A landscape with many peaks, sampled at points; each row gives a point and its height.
From any point a climber takes the steepest step (rise divided by distance) to one of its 2 nearest points. It stops when none of these is higher. Distance is the straight distance between rows; heights are no part of it.
z779 (h 40.0): [ -9  20 -19  14  -1  -4  -7   9   5  -6 -14   0 -13   0  -7   2 -16   8
 -16  -4 -15  -3 -11   9 -19  -3  13  16  -4  -1]
z353 (h 26.5): [-10  12  -3   9 -16  -3 -10  -8  10  -9  15 -15  13  15 -28   6   4   8
 -17 -16 -11 -13   3   8  -8 -10   7 -10   2 -14]
z283 (h 20.0): [  5   4 -12  19  12 -18  -7   8   4   0   7   0  -8  21 -29  -9   9  10
 -12   2   8 -16  10 -13  17 -20   3  12 -22 -10]
z348 (h 47.4): [ -2 -15  10   5   5  17  17 -17 -10   5  -6   6 -12  24  27  11  -1  -6
  12  15   8   5   4   0 -10  14  -6  -2  -5   6]
z715 (h 11.2): [ 25 -10   3  -4   2  12  10  -3  -7   5   4  -2  22  -5 -11   6  10 -10
  12  25  11  11  19   1  22  -2 -10 -14  -5   1]
z181 (h 61.3): [  0   1   6  -9   6  -4 -12   7   5   7   4  -1  -4 -14  -9 -33  -4  11
  -8 -15  -7  -1 -14   7   2  21 -31   1   1  -4]
z805 (h 20.2): [  1  -5   9 -20 -17   3 -10  -1  23 -10   2  11  18  -5   2   1   0 -11
  -5  -7   6  14 -12   3  -1   4  23 -15 -12  15]
z172 (h 32.9): [-16   2  -4  12   1  -5 -14 -10  17  -3   3   8  -5   9 -10 -23 -15   2
 -13 -21 -18   7 -19  11  -2   9  -5 -14  13   6]
z515 (h 37.4): [ -6  -5   0  17   3  15   7 -13   0  -1 -12  16 -12  19   9   8 -10   3
  -4  -4  -2  11  -3   3  -6   4   6 -12   6   8]
z661 (h 53.0): [  5  -4   3   4  14   3 -13   9   1   6   6  14 -16  -4  -5 -26 -10  16
  -5 -12   1   0 -16   5  -6  25 -24  -1 -15  -8]
z838 (h 13.9): [ -4  16   0 -23 -15 -14  -2  16  -6   5  -4 -10  15 -20   0   2  15   4
  -7  -5   0 -12   6  -4   1 -12  -1  19   1 -11]
z175 (h 43.2): [ -8   5   3  -6   4 -28 -10   3  13   4  -2  -2  11  -7   0 -21  -1  -6
  -4  -3 -10  -5 -15   1   9   3  -2   5  12   6]
z40 (h 51.0): [  7  -7  10  -8  -9  24  21 -15  -2   7  -1  -8  -2  -8  -4  -1   5  11
  -6 -13  -1   0   9   7   4   4 -23 -10  24  -7]
z655 (h 24.3): [  5  -4  26  15  -8  -3  14 -10  -9  21   4 -11   9   4  21  14  11   1
  10  -6  11   0  31 -15   6 -19  -3 -12   6 -10]
z67 (h 44.5): [-18   0 -18  -1  24 -15  -2   0   1   6 -11  -7  -9  -7  10 -13  -9 -13
  12  16 -15   9  -8  -6 -12   7 -22  13  30  -6]
z723 (h 11.8): [ -4  -1  -3  -2 -18  -1  -9  -4 -11 -16  26 -26  11  11  -9  30   0  -2
  16  12   0 -16   3  -3 -10  -9   7 -18   9  -7]
z222 (h 34.3): [ -2   5   3   4  -3 -27 -14  12  -2 -12  13 -10  -6   2   2   2  18   4
   1  -2   9 -17   2 -13   2 -24  30  18 -15 -17]
z44 (h 30.9): [  3   5  -6  -3  -4   2   4 -11  10  -9  15 -23  17   3 -36  -5  -2  -4
  -4  13 -14  -3   1  18  12  -7  -5 -10  16   7]
z971 (h 27.2): [ -3  11  -9  -1  -7  16  14   1 -17  -1 -17  -1   5   2 -10  12   5   1
  -4   3  -1   3  11   5   2 -10  -1   2   8   6]
z997 (h 19.8): [  2   9   2   0  -5 -15 -12  11  -2   9   2  -1   0  -1 -11 -13   8  13
 -12 -17   5 -11   2  -6   7  -3 -15  14 -11 -19]
z367 (h 21.9): [ 19  -5   0 -12   0   2  -4  10  -3  -8   5   3  -1 -14   4   2  -1   2
   7  20  12   3  -2   1  12   5  27   2 -31  17]
z974 (h 43.6): [ -6  14 -25  24  17 -11 -12  16   8  -6  -8   4 -16   8 -11  -4 -16   2
 -12   7  -6  -4 -12  -2  -5   0   6  23 -16   2]
z107 (h 56.2): [  9  -8  13  25  11 -26 -16  -5   7  -3  14  -4 -16  16 -16  -7   1  14
   1   2  -3 -17   2   5   8 -20  26   1 -13 -17]
z760 (h 42.2): [  1   2 -11  19   7  16   4   9 -18   7  -6  13 -20   7  -8  -9  -4  21
 -19 -20   1  -1   6  -7   4   3 -23   8  -4 -13]
z980 (h 55.8): [ 10  -2  15  17  14 -32 -22   0  13   5   9  10 -13   1   4 -17  -7  16
   1  -8   6 -12 -13   1   5   1  14  10 -14 -10]
z552 (h 42.0): [-20  12 -14  -5  10   7  -3   8  16   8  -8  11   0 -23  23 -17   1  -1
 -14 -16  -3  21 -11 -12 -14  10 -17  21  10  -9]
z809 (h 32.4): [ 11  -1   1  23   0   2 -10   8 -17  -1   9 -11 -21  20  -9  10  -4  13
   6  -9  13  -3  15   0   0 -19  18   5 -41 -10]
z122 (h 14.7): [  4   8 -11  -9  -7  18  -2   5  -6  -9  15 -11  12   3 -39   2   1   1
  -6   4  -2   1   4  13   2   3 -14  -4 -12   2]
z846 (h 38.4): [-23  -3  -3   1   6 -23 -18  -2   9  -2   7  -3  22   9 -11 -19  -2 -16
   2  -8 -14   2 -15  -6   9   4 -18  -8  11   2]
z644 (h 56.5): [ 13 -10  16 -13  -6  29  33 -13  -3  11  -9  -7  -7 -11  15  -2   9   9
 -13  -8   6   5  15  -2  16   1  -9   3  11   2]
z217 (h 51.2): [-16  19 -17   8   9 -25  -5  14   3   8 -15   3   2  -6   8   2   0  -3
  -8  -2  -6  -2  -3 -14  -2 -10  -2  23  12  -6]
z774 (h 55.4): [ -2 -13  -8   6  15  17  18 -17 -13   5  -6  17 -15  14  34  -1  -3  -5
   9  18   5  10  -6   0  -3  19 -13  18   5  -2]
z32 (h 29.1): [ 3  1 -2 19 15 -7  3 -3 -8 16 -6 14 -2  9  2 -5 -1  5 -1  2  2  3  5 -6
 21 -6 -8 -5 11 -2]
z902 (h 12.3): [  1   3 -12  12  19   9  -6   1   7  -3  -8  12 -17  -7  -6 -35 -18   1
   2  -1  -4  16 -12   8  12  16  -9  10   0  10]
z602 (h 17.7): [ -7   7 -23 -16  -4  20  -1  17 -17 -21  11   1  12   6 -21   8   3 -20
  11  20  -6  13   0  -6  -3   0 -16   3  -6   9]
z29 (h 47.3): [-23   7 -16   3   8 -15  -1   4  -2   7 -12   3  -5  -2  17  -1   0  -8
   0   1 -14   1  -4  -8 -14   0 -15   9  33  -9]
z297 (h 43.8): [ 15  -7   9 -19  -9  -6   0  -6  -7  -2   7 -21  -2  -9 -16   5  -2   5
  13  13  -5 -19   0  21  -1   6  -6  -8  10   0]
z956 (h 32.2): [  5   8  -3  17  15   1   7  -1   0   7 -14  21  -6  -4  14  -3  -3  10
  -8  -9   9  10   1  -5  17   0   8   6  -3   9]
z408 (h 8.5): [ 15  -9  10   6   9  13  26 -13 -13  10 -13  -1 -18   4  12   5  -3  11
   6  15   2  -4  12   4  10  -1  -2  -1  10   7]
z579 (h 33.2): [ -3   0  -6 -11   0  -7  -5   1  -4  -6  16 -17  17   3 -24  -3   2 -13
   8  15 -10  -8  -4   5   6   3 -17  -5  16   5]
z528 (h 37.5): [  1  -3  13 -20 -23  20   3   2  -1  -1   2  -9  19  -7   6  16  10  -8
   6  -9  17   7  11  -6 -10   1   8 -16 -16   8]
z322 (h 59.7): [-13  21  -6  13 -13  -1   8   3 -10   3 -20   5   8   6   8  23   4   4
 -14 -17   1   4  13 -11   5 -24  19   8  -2   5]
z389 (h 24.4): [ -5  -1  -7  -8  16   4  -7  11  -8   1   0   3  13  -2 -17 -29   7  -8
   6  -6   4  12  -1  -7  16  14 -42   4  -9  -2]
z135 (h 65.9): [  2   1   0  -7  -6   6  10 -15  12  -1 -12   0  14   4  -7   2   1 -15
   1   2  -5  12   2   7  15  -8   2 -13  29  10]
z529 (h 64.2): [ -1  -3  -4 -14   0  29  28  -8 -12   4 -12   0 -10 -12  11 -16   7   3
  -7  -4   2   3   6   3  11   5 -15  16  25   0]
z810 (h 59.8): [  7 -13   8 -13   1   7  13 -20  11  -8  -2  -3  13  10  -4  12  -2 -25
  18  11  -2   6   1   7   6   4  -4 -20  37   5]
z196 (h 22.7): [-16   2   6 -14 -24 -13 -17  -2  20  -7   5   2  18  -3   6   5   3  -6
  -8 -17  -4  -2 -15   0 -14  -3  23 -11   1   5]
z910 (h 17.9): [  1   5 -11  12   2 -15  -6   6  -9  -5   9 -10  -4  17 -23   5   9   1
  -5  17  -2 -21   5 -11  10 -20  12   7  -4  -8]
z318 (h 44.6): [-22  11 -22  -5  13  -1  -7   8   5   8 -11   3   1 -10  15  -2   0  -4
  -8  -3  -8  19  -6 -14 -31   4 -15  19  17 -12]
z359 (h 37.9): [-15  -1 -11  13  13   9   0  -5   1  -2  -9  24  -6  11  13  -8  -7  -7
   1  -2  -1  13 -12   0  -6  11  -7   0  10   3]
z519 (h 49.2): [-11   8   5   1   0 -28 -13  -2  13   2   7 -12   6   2 -13 -21   5   6
 -13 -14 -17 -17 -10   0   2  -2  -6   1   8  -9]
z500 (h 37.7): [ 10  -6   5  -2  -3 -10 -22   3  -6 -17  34 -23  -7   9 -14   0  12   2
  14   8   5 -22  -8  -3  -3  -9  10 -13 -14 -20]
z925 (h 37.1): [  2  13  -5 -16 -10   3  -1   6   6 -13   3 -14   0 -11 -30 -14   2  10
 -18   2  -8 -13  -5  19  -4   0  11   7 -13   3]
z703 (h 47.8): [ -1  -3  16  -3 -21  14  18 -16  -4   6  -1 -13  -3  -5  11   5   7  16
 -11 -30 -10  -9  12  -2 -10   2 -11  -7  24  -9]
z802 (h 14.3): [  6  -9  -5   3  18  19   5  -6   3  -3  -3  14 -26  -4   2 -28 -17   3
   3   3  -4   7 -15  13  -5  22 -18   5   8   5]
z512 (h 45.8): [ -9  -7 -16  14  15  -3 -18   9   5 -11   4  34   5  14   9   4  -8 -19
   8  10   2  19 -16  -8 -11  11  12  -5 -16  15]
z50 (h 73.7): [  1   6  -6 -10  11   9  17   1  -1   3 -16  12  -2 -17  18 -12   7  -3
   2   7   8   9   1  -2  12   7  -5  17  15   4]
z10 (h 5.0): [  3 -15   7  12  -1  14  21 -13   7  12  -3  12 -14  -9  18 -10  -6  14
 -27 -36  -6   3   4  -3   6  -6  10   1  15   3]
z694 (h 14.6): [-20  13 -19 -12 -15  -6  -2   3   1 -17   3 -16   9   5 -19  10   1  -8
  -7   6 -21  -8  -6   8 -12  -6   4   2  18   7]
z19 (h 33.9): [ -5  -3  -3   5  -2 -13 -25   8   1 -10  26  -2   4  15 -10   0  12   0
   0   4   7 -13  -7 -18   2  -8  14 -10 -20 -11]
z162 (h 26.4): [  7  -6  11  24   7  -5  11  -8 -12  20  -3   5   6  11   9  13   7   6
   6   5   3  -1  19 -14  20 -17 -11 -12   9 -12]
z730 (h 15.5): [ -6   3 -16  -5   8   8   8  12 -14  -1 -15   5 -10  -3   3  11  -3  -3
   4  16  -2   5   2   3 -21   4  -5  13   1  -1]
z984 (h 9.8): [  8  -2  10  -3 -18  24  20 -13   4  -4  -3 -16   7   4  -8  23  -5  -3
   0   0   4   8  16   9  -7  -3  -1 -20   4   6]
z718 (h 25.1): [ -3   8  -7   5  13 -28  -9  14  16 -12   2 -15 -13  -3 -20 -22   3   7
 -16   3  -9 -24  -6  -7  -5  -7   3  22 -14  -8]
z198 (h 50.6): [ 13 -19  25 -16  -4   4   6 -15   7   2   0  -9  -6   1   7   8  -4  -6
  17   4   6  -6  -1   9  -7  16  -1 -21   9   4]
z31 (h 55.3): [-21  22 -20  10  -6  -5   2   9 -10   2 -19   7   8   7  -2   7   4  -3
 -14 -11  -5   2   4 -10   5 -19   2  13  14  -1]
z477 (h 19.3): [ 13  -3  -7 -13   8   5   3  15   2 -11  -5  10  -4 -19  17  13  -4 -10
  11  23  11  12  -4  -3  -7   9  21  13 -24  20]
z559 (h 35.7): [-14  -4  -3  -4  13 -10  -8  -4  -1  -3   6 -10  14   6 -16 -16  -3 -14
  15   0 -11   2  -5   1   9  10 -37  -7  21   1]
z54 (h 47.6): [  6   3  18  16   7 -21 -11  -4   9   8  -1  19 -10 -10  25  -4  -6  16
   0 -19   8   0 -11  -7   5   0  17   8  -6  -1]
z223 (h 36.0): [  9   3   1   2   3   1  -1   3   5   4  -5  18  10  -6   4   1   4   3
  -5  -6  11  13   4  -1  18  -1  16  -4 -24  11]
z334 (h 45.4): [-13   6   4   1 -18  -2   8  -9 -10   2  -4  -6  -2   1   8  13   7  12
  -5 -25 -17 -14   6  -3 -19   1 -15  -4  35 -14]
z750 (h 15.4): [  1  -5   2 -25   4   8  -2  11   4   0  -3   9  -3 -21  12  -1   0   0
   6   3   8  10 -10   4 -27  19  -7   6 -18  -2]
z452 (h 7.0): [  9  -5  13   5   2 -10   9  -8  -6   6 -15   0 -16  -4  15   4  -9  10
   7   3  -4 -11   0   3   0  -4   9   3  12   6]
z224 (h 25.5): [ -3   5  -2  -5 -14  16  13   6 -22  -2  -9  -8  11   2   3  27   9  -6
   6   6  10   2  20  -9  -6 -12   6  -1  -9   7]
z68 (h 21.7): [ -4 -14  21   3   0  17   0  -9   9   5   3  17 -14   8  30  -2  -4   7
  -2 -19  15   8  -7  -3 -21  23   2 -13 -25   3]
z861 (h 62.8): [ -1  -4 -11   2  21  11  18  -6  -8   8 -11   4 -21  -8  32   2  -4   4
   3  19  -3   3  -6   0 -14  14 -14  26  15  -8]
z25 (h 67.2): [  0  -4   8  22  10 -25 -25  -3  11   3  16   7 -10  20 -15 -15  -3  13
  -6 -10  -4 -15  -9   0   1  -4   8  -4 -14 -15]
z290 (h 37.0): [  4  -5 -10   5  18 -10  -9   2   5   0  -1  12  10   7  -6 -18  -3 -16
   7  13  -2  11  -4   0  21   4   4  -2  -3  16]
z38 (h 10.8): [  9  -4   2  -6 -17   9   6  -7  -7  -9   8 -23   5   3 -13  25  -6  -2
   8  15  -2  -6   9   7  -3  -9  12 -14   3   9]
z964 (h 28.9): [ -6  14 -21  -6   6  16  12  11 -18  -1 -18   6   5  -4  -8  -3   7 -10
   3  10   2  11  11   0  12  -6 -12  16   6   4]
z611 (h 57.5): [  2 -10  11 -15  -7   9   6 -11  12 -10  -8   1 -10   2   1   5 -10  -5
   3  -5  -6   2 -11  17 -16  14   3 -12  13   9]
z981 (h 45.3): [ 14 -21  24 -16  -5   0  -5  -5  -8   5  12 -15  -2  -7  12   5   4  -7
  27   3  15  -8   2   4 -10  10   3 -20 -12   0]
z626 (h 22.0): [ -1   2  -7  -2   5  -6 -12  15  -5   4   7  -5   6   6 -25 -14   6   1
  -6  -3   2  -8   2  -6  11   5 -28   6 -15  -9]
z183 (h 23.9): [ -4  -4   7   3  -5   3   4   4 -14   3  -4   0  -2   6  18  21   1  -3
  14   3  11  -1  11  -9 -13  -4  13  -5 -15   9]
z824 (h 10.5): [  0   1 -11   1  12   4  -8   2  10 -13  -5   7  -9   1 -17 -23 -19 -11
   5   8 -10  12 -16  17  -2  12  -2   3  -5  17]
z189 (h 22.6): [  8  -5  19   5  -9   3   2  -7 -13  14   8 -18   4   2   7  13   7   4
  17 -10  13  -4  21  -6  -5 -10  -5 -16  -7 -13]
z432 (h 20.3): [ -2  -5  -6 -11 -13  16   1   2 -12 -19  12  -1  17   9  -4  29   3 -19
  16  21   2   6  -1  -8  -8  -1   1 -15   5  13]
z267 (h 81.0): [  2   5  -6 -19   5 -18   3   8 -10   6  -7 -15  -1 -14  -5  -7   2  -5
   8  19 -11 -11  -2   9   4   2 -14  14  19   0]
z888 (h 30.7): [ -6  21 -23   1   6  15  12   9  -5  -7 -24  13   4 -10   3   0  -2  -8
  -3   5   7  18   4   1   7  -4  10  20  -1  13]
z594 (h 61.6): [  6   1   3   7  12 -32  -1   6  -6   5  -6   3  -7 -11  24  17  -4  -3
  17  17   4  -7  -1  -9   3 -10  23  18   1   5]
z414 (h 18.9): [ -3 -11   7   2   6  17   4  -4  -3   1  -3  13 -20   4  24   5  -9   7
   6   1  11   5  -6   2 -30  23  -4   0 -26   1]
z837 (h 8.8): [ -1  -3   5   6 -14  31  26 -20  14  -5  -8  -7   0   6  -3  14 -10  -2
 -11 -11  -8  14  12  12   6  -6  -6 -21  23   0]
z921 (h 29.2): [ -1  -8  14  15   0 -10 -19 -11  15   7  10  14  -8   9   0 -13 -13  14
  -8 -21  -9  -2 -17   6  -6  10  -2 -21   5  -4]
z120 (h 41.2): [ 11   0  19   3  -1 -17  -6  -7  15  11   1  11   3  -8  12  -3   2  11
  -2 -13   7   4   1  -1  17  -7  22  -5 -14   4]
z242 (h 29.4): [ 14   1   1  10   6  -4 -11  10  -8  -6   8  -2 -19   1  -1   1  -4  13
   8  -1  13  -6   0   3   2  -6  26  11 -43  -1]
z204 (h 10.4): [  4 -16  20 -21  -1  14   6  -8  -1   8   4   3   1  -7  13  -5  10   3
   7  -6  12  -2  -3   4 -11  23 -24  -6   0  -8]
z142 (h 6.6): [  5 -16   3   9   8   6  11 -10   4  10   0  14 -17 -14  23 -21  -6  11
 -15 -25  -4  -6 -10  -2   0  11   0  11  19  -1]
z220 (h 29.8): [ -7   3   7   3 -13 -10 -17  -1  11  -4  18  -3  18   5  -5   3  13   1
  -7  -9   4  -7   0  -9   3 -20  30 -11 -16  -7]
z116 (h 28.5): [ -7   7 -11 -12  11 -18  -4  14  10 -14   4 -25  -1 -12 -21 -21   0  -2
 -10  16 -15 -13 -11   3   2   0   0  18  -7   2]
z402 (h 32.3): [  8   5  -3 -11   5  -8  -5  12   3  -9  11  -9   2  -7 -24 -17   5   5
  -7  17   0 -15  -5   1  12  -1  12   9 -18   5]
z589 (h 46.9): [ 17  -9  15   4  -4  -3   2 -15   2  10  10 -14   2  -3 -13   4  -6   9
   9   7  -4 -10   7  15   7  -4  -8 -19   8  -9]
z400 (h 46.6): [ -3   5  -8  10   7   0 -10  15  -4   6  -2  10 -19  -3  -1 -14  -7  17
 -16 -20  -5  -4  -8  -4 -12  13 -26  11  -2 -17]
z268 (h 8.4): [ 10 -17  15  -5   7  11  10  -9   5  11   2  13 -10  -8  20 -17   3  10
  -5 -12   7   1  -4   1   6  17 -12  -3   9  -2]
z894 (h 70.2): [  6   3  -2 -14   1 -17   2  10  -3   1  -8  -3   3 -17   9   6   1  -4
   7  19   0  -7  -4   1   1  -3  11  14   4   7]
z885 (h 16.1): [ -9  13 -18   0  -7 -10   3   8 -13  -8  -5 -13   5   7 -15  11   4  -9
  -8  18 -12 -16   2  -1   5 -18  11  12  11   3]
z757 (h 40.9): [  6   6  -2 -25 -17   1   3   3  -3 -12   7 -22   3 -12 -24   1   3   2
  -1  13  -9 -15  -3  19  -4   0   3   4   1   6]
z249 (h 26.6): [ -1   5 -16  -6  19   2  -1  20 -11   2  -8   9   8  -7  -6 -17   7 -13
   6   9   8  13   4  -8  13   8 -24  16 -10   1]
z601 (h 56.0): [ -5   2   6   9  -3 -24 -18  -1  -5   5   9  -4   0  12 -10   2   1   5
   4  -8  -9 -18  -3  -1  -6  -3  -8  -4   8 -19]
z324 (h 12.5): [ -8  11  -7  -2 -24  -3   0  -4 -12  -8  10 -25  23   7 -13  28   6  -2
   1  -1  -7 -16  12  -2  -8 -16   3  -7  20  -7]
z13 (h 16.6): [  4 -15   6  -2  11  24  10 -13  -2  -4  -2  12 -24   6  15  -6 -12   7
   3   5   3   4 -12  12 -18  26 -13   2  -5   0]
z828 (h 56.6): [  4  -1  -2   0   2 -10  -4  -1  14  -7 -11  12  -2  -1   8   1 -12  -9
   2  10  -3   5 -15   7   2   3  26   1   3  20]
z476 (h 24.8): [-18   6   2   0 -21 -12 -20  -8  12  -6  17  -5  19   9 -12   6   3   1
  -8 -23 -10  -9  -9   3 -17   0   6 -16   7  -8]
z711 (h 26.8): [  1  -3  13   4 -14   4  10  -9   4   1  -9  -7  -6  12  11  22  -8  -6
   8   1   1   2  11   0  -8  -8  23 -15  -1  18]
z988 (h 13.5): [  7   2  -8  -6  -9  34   1   1  -3 -13  13   6  24   5 -29   6   1  -8
  -1  -1   6  21   8   7  -2   3 -15 -16 -16   3]
z600 (h 21.8): [ -7  -4   1 -14 -21   1  -1   0  -3 -10   3  -3  24   1   8  26   9 -19
   9  10   3   3   2 -12  -3  -8  14 -14  13  12]
z508 (h 71.3): [  2   1   1 -22   8  -7   2   9  -7   8  -5  -9  -4 -23  -4 -23   2   3
   4   3  -7  -5  -5  10   0  14 -33  10  14  -6]
z428 (h 12.4): [ 17  -7  -2  -7  -5  25  -2   5  -8  -8  17   3  23   2 -16   9   7 -12
  12  18  13  17  10  -3   7   6 -11 -16 -17   3]
z71 (h 30.2): [  5 -13  19   4 -11  10  15 -10  17   2  -4  -4  10  11  13  22  -3 -19
   6   6   7  15  17  -4   5  -5  17 -28  -4  13]
z275 (h 17.8): [ -1  16   5   3  -8 -22 -12  10   6   3  -3  -1  -8 -10   2 -10   7  19
 -15 -24  -3 -11  -2  -5  -2  -8   3  27  -2 -21]
z688 (h 19.0): [ -8  -1 -12 -14   0  15   4   2 -13 -13   6   4  15   7 -11  15   6 -20
  16  12  -1   6   1   0 -14   6 -18  -4  12   2]
z549 (h 26.2): [  7  -4  15   2  -7 -15 -11  -2   6   9  18  -3  24  -5   4   3  17  -1
   2  -2  14  -1  10 -12  21 -20  19  -9 -15 -11]
z232 (h 65.8): [ -7   7  -2   8 -13   4   3  -3   2   1  -7   5  19  10   0  17   4  -4
 -10  -5   0   9   8  -6   7 -19  20 -10  -3  10]
z361 (h 22.2): [  2   4  -5  15  15 -35 -15  11  12  -5   8   2 -11   7 -11 -13   8   6
  -6   1  12 -20  -1 -14   8 -12   7  25 -17 -10]
z534 (h 48.9): [  1   4 -14  12  17 -20 -11  10   9  -6   0   6  -5   0   1  -2 -14  -8
   0  21  -8  -4 -15   2   0   1  18  12  -7  11]
z255 (h 12.8): [ -4   8   9 -15 -15   0   2   5 -11   9  -6  -1  12 -12   6   7  14   7
  -1 -18   6  -6   9  -7  -4  -5  -8   2   0 -10]
z474 (h 41.0): [ 10 -13  12  -7  -9 -10 -19   1  -9  -2  22 -17  -6  -1   2   3   4   1
  21  -5   7 -14  -5   8 -10  -2   8 -13 -18 -14]
z647 (h 38.5): [  4   2  -1  30   0  17   7   2 -12   9  -2  10 -20  10  -6   4 -11  28
 -20 -26  -4   3  14  -4   6 -10  -6   0 -14 -12]
z842 (h 51.1): [  8  -3  10  16   1  -8  -4  -8  -7  14  10  -6  -4   7 -11  -1  -1  15
  -1 -11  -8 -12   5   2   5  -1 -22 -13  14 -19]
z310 (h 35.3): [  4   4   7  26  -7   2  -5   0 -11   7  -1  -3 -15  17  -8  13  -4  20
  -2 -18   2  -2  17  -2   1 -16   3  -1 -18 -16]
z941 (h 5.6): [  8 -13   9   4   8  -1  18  -8  -9  10  -6   2 -24 -13  25  -9  -6  14
  -4  -6  -7 -15  -3   0  -4   8  -5  14  27  -4]
z185 (h 16.2): [ -5  11 -19 -11 -13  15  -5  15 -10 -20  14  -7   8   7 -28   9   4  -5
  -9  17  -4  -1  -3  -1   0  -3   0   3 -12   5]
z775 (h 69.6): [ -1   6 -15   6  24   4  10   4  -1   9 -17   6 -18 -18  18 -13  -2   1
   4  13  -1   4  -4  -5   4   8 -11  26  18  -2]
z89 (h 6.5): [ -4  -4   3  12  -5  14  22 -13   2  11 -10   7  -4   1  15   1   1   6
 -16 -14  -5   9   9  -4  14 -14   2  -8  24   2]
z509 (h 9.9): [ 23 -14   8  -4   8  17  25 -10 -12   8  -9  -4   0   1   2  10   4  -4
  14  26   8   5  19   7  19   2  -8  -9   2   7]
z839 (h 13.4): [-15  10  -6 -16 -26  -5  -1  -6   6 -10   5 -13  24   2 -10  16   7 -12
  -6  -8 -13  -9  -4   4 -10  -9   8  -8  26   5]
z855 (h 12.0): [ 10  -2   0 -16  14 -15 -11  23  -8  13   6  11   4 -22  13  -4  12  -1
  12   6  21  -3   1 -13   3  11 -10  13 -24 -11]
z806 (h 41.5): [ -2 -15  13   3   4  17   9 -18   4   3  -3  14   2  17  17   6   4  -7
   2  -1   8  13  -1  -3  -1  12  -8 -15   4   2]
z587 (h 13.8): [ -2   0   4 -13   4  -8  -9  14  -1  11  -1  10  -1 -18  21   2   6   6
   6  -8  10   1  -2  -6 -21  10  -5  10 -17 -14]
z9 (h 66.4): [  3   2   0  -8 -12  -3  -1  -4   9 -10  -9  -3  -8  -2  -4   4 -15   0
  -3   4 -11  -6 -13  20 -13   3  21  -2   4  12]
z562 (h 36.4): [-17  17 -16  12  -2  -6  -9   1  10  -8  -7  -3  -6   8 -16 -17 -14   4
 -17 -13 -19   0 -14  11  -3   1   0   5   8   4]
z323 (h 7.8): [  0  -6   0  21  -7  16  15 -14  16   6  -3   8  -6   3  -3  -1 -10   4
 -14 -11 -14  12   4  10  18 -12  -4 -22  22  -2]
z259 (h 28.7): [  0  13  -2   5 -17   7   8 -15  14  -5   5 -19   9   3 -31   3  -4  10
 -19  -8 -15  -3   7  24   5 -12  -2 -12  11  -6]
z241 (h 73.6): [ -4   5  -5   4 -13   1   7  -9  14   1  -6   3  32   6  -2  10   8 -19
  -7   5  -1  15   9  -3  22 -20  16 -14  16  10]
z263 (h 11.7): [ -2  -2   6 -10  -4   4  -1   1 -13   7   2   0   9  -3  -1   5  10   1
   6  -5   3  -6   2   0  -7   9 -22  -7   8  -8]
z173 (h 41.1): [-25   2 -16  10  20  -3  -7  -2   7  -3 -10  14  -5   2   7 -24 -13 -15
  11   5  -9  14  -9  -8  -2  11 -18   8  19   2]
z99 (h 50.3): [ -7  -1 -11  18  22 -12 -12   8   5   3  -6  27  -4   3  23   9  -8  -9
   9  10   6   9 -13 -12 -13  10  10   7  -9   5]
z572 (h 41.4): [  4 -11 -10  18  19  -4 -13   6  -3  -1   5  24   3  16  -2  -2  -7  -9
   8  12   6  12  -4  -4   9   9   8 -10 -17  10]
z84 (h 15.6): [ -5  23  -8 -14  -5 -14  -5  18  11   0  -7  -7   5 -20  -6 -11   6   8
 -20  -9  -3  -7  -4   1  -3  -7   6  26 -11  -5]
z403 (h 25.3): [  7 -21  23   8   1   8  -6 -14  15   7   7  17 -14   8  11  -7 -12  13
   0 -18   3   8 -10   5  -7  15   1 -27 -10   0]
z827 (h 34.1): [ 14 -10  19 -21 -22  16  10  -3   9  -4   4 -18  11  -4   6  18   1 -17
  10  10  14   9  14  -2   3  -3  19 -20  -8  15]
z931 (h 41.6): [  4   2  22 -22 -17  27  20  -2   8   3 -10  -5   3  -6  14   8   8  -4
  -4 -10  18  13  16  -2  -4   5  10  -7 -18  16]
z502 (h 55.6): [  1   3  -6  20  25 -28  -7   3   5  10 -11  13 -11  -7  27   9 -10  -5
  13  16  -2  -3 -12  -9  -4   1  11  14  10   3]
z386 (h 25.4): [ 20  -9   9   2  -2   5  -5   4   0  -1  15 -10  -7  -1  -1   4  -3   4
  10  10  12   3   7   5  10  -7  28 -12 -43   8]
z804 (h 23.7): [  3  -1   4  -5 -10 -11  -5   0  -6   4  10  -5  25   0  -1  12  14  -8
   5  12   7  -4   6 -14  15 -14  11  -8   2  -1]
z759 (h 37.6): [  2  -1  10  -6 -12 -19 -16   6  -9  -6  13 -19  -7  -5   5   4  11   5
  11  -7   1 -16  -2   1  -9 -14  21   7 -14 -16]
z461 (h 48.5): [ 11  -8  21 -10  -4  28  30 -11   4  10  -7  -1  -7   4  22   4   6  -1
  -5  -2  14  16  18  -2  11   8  -1  -3 -11  11]
z729 (h 33.1): [ -5  11 -21  -4  10   2  -1   4   5 -10 -13  12  11  -7  -3 -19  -2 -20
   7  11  -2  20   2  -1  20  -2   5  15   1  21]
z66 (h 17.2): [  2  -7  -6 -20   2  18   8  11  -4  -9  -9   5  -7 -11  10  13  -5  -7
   8  18   8  12  -2   6 -27  11   5   9 -18   9]

For each start below, name the point where the climber stops.
z655 => z25
z452 => z474
z694 => z601
z196 => z601
z688 => z474
z838 => z267
z902 => z9
z66 => z267
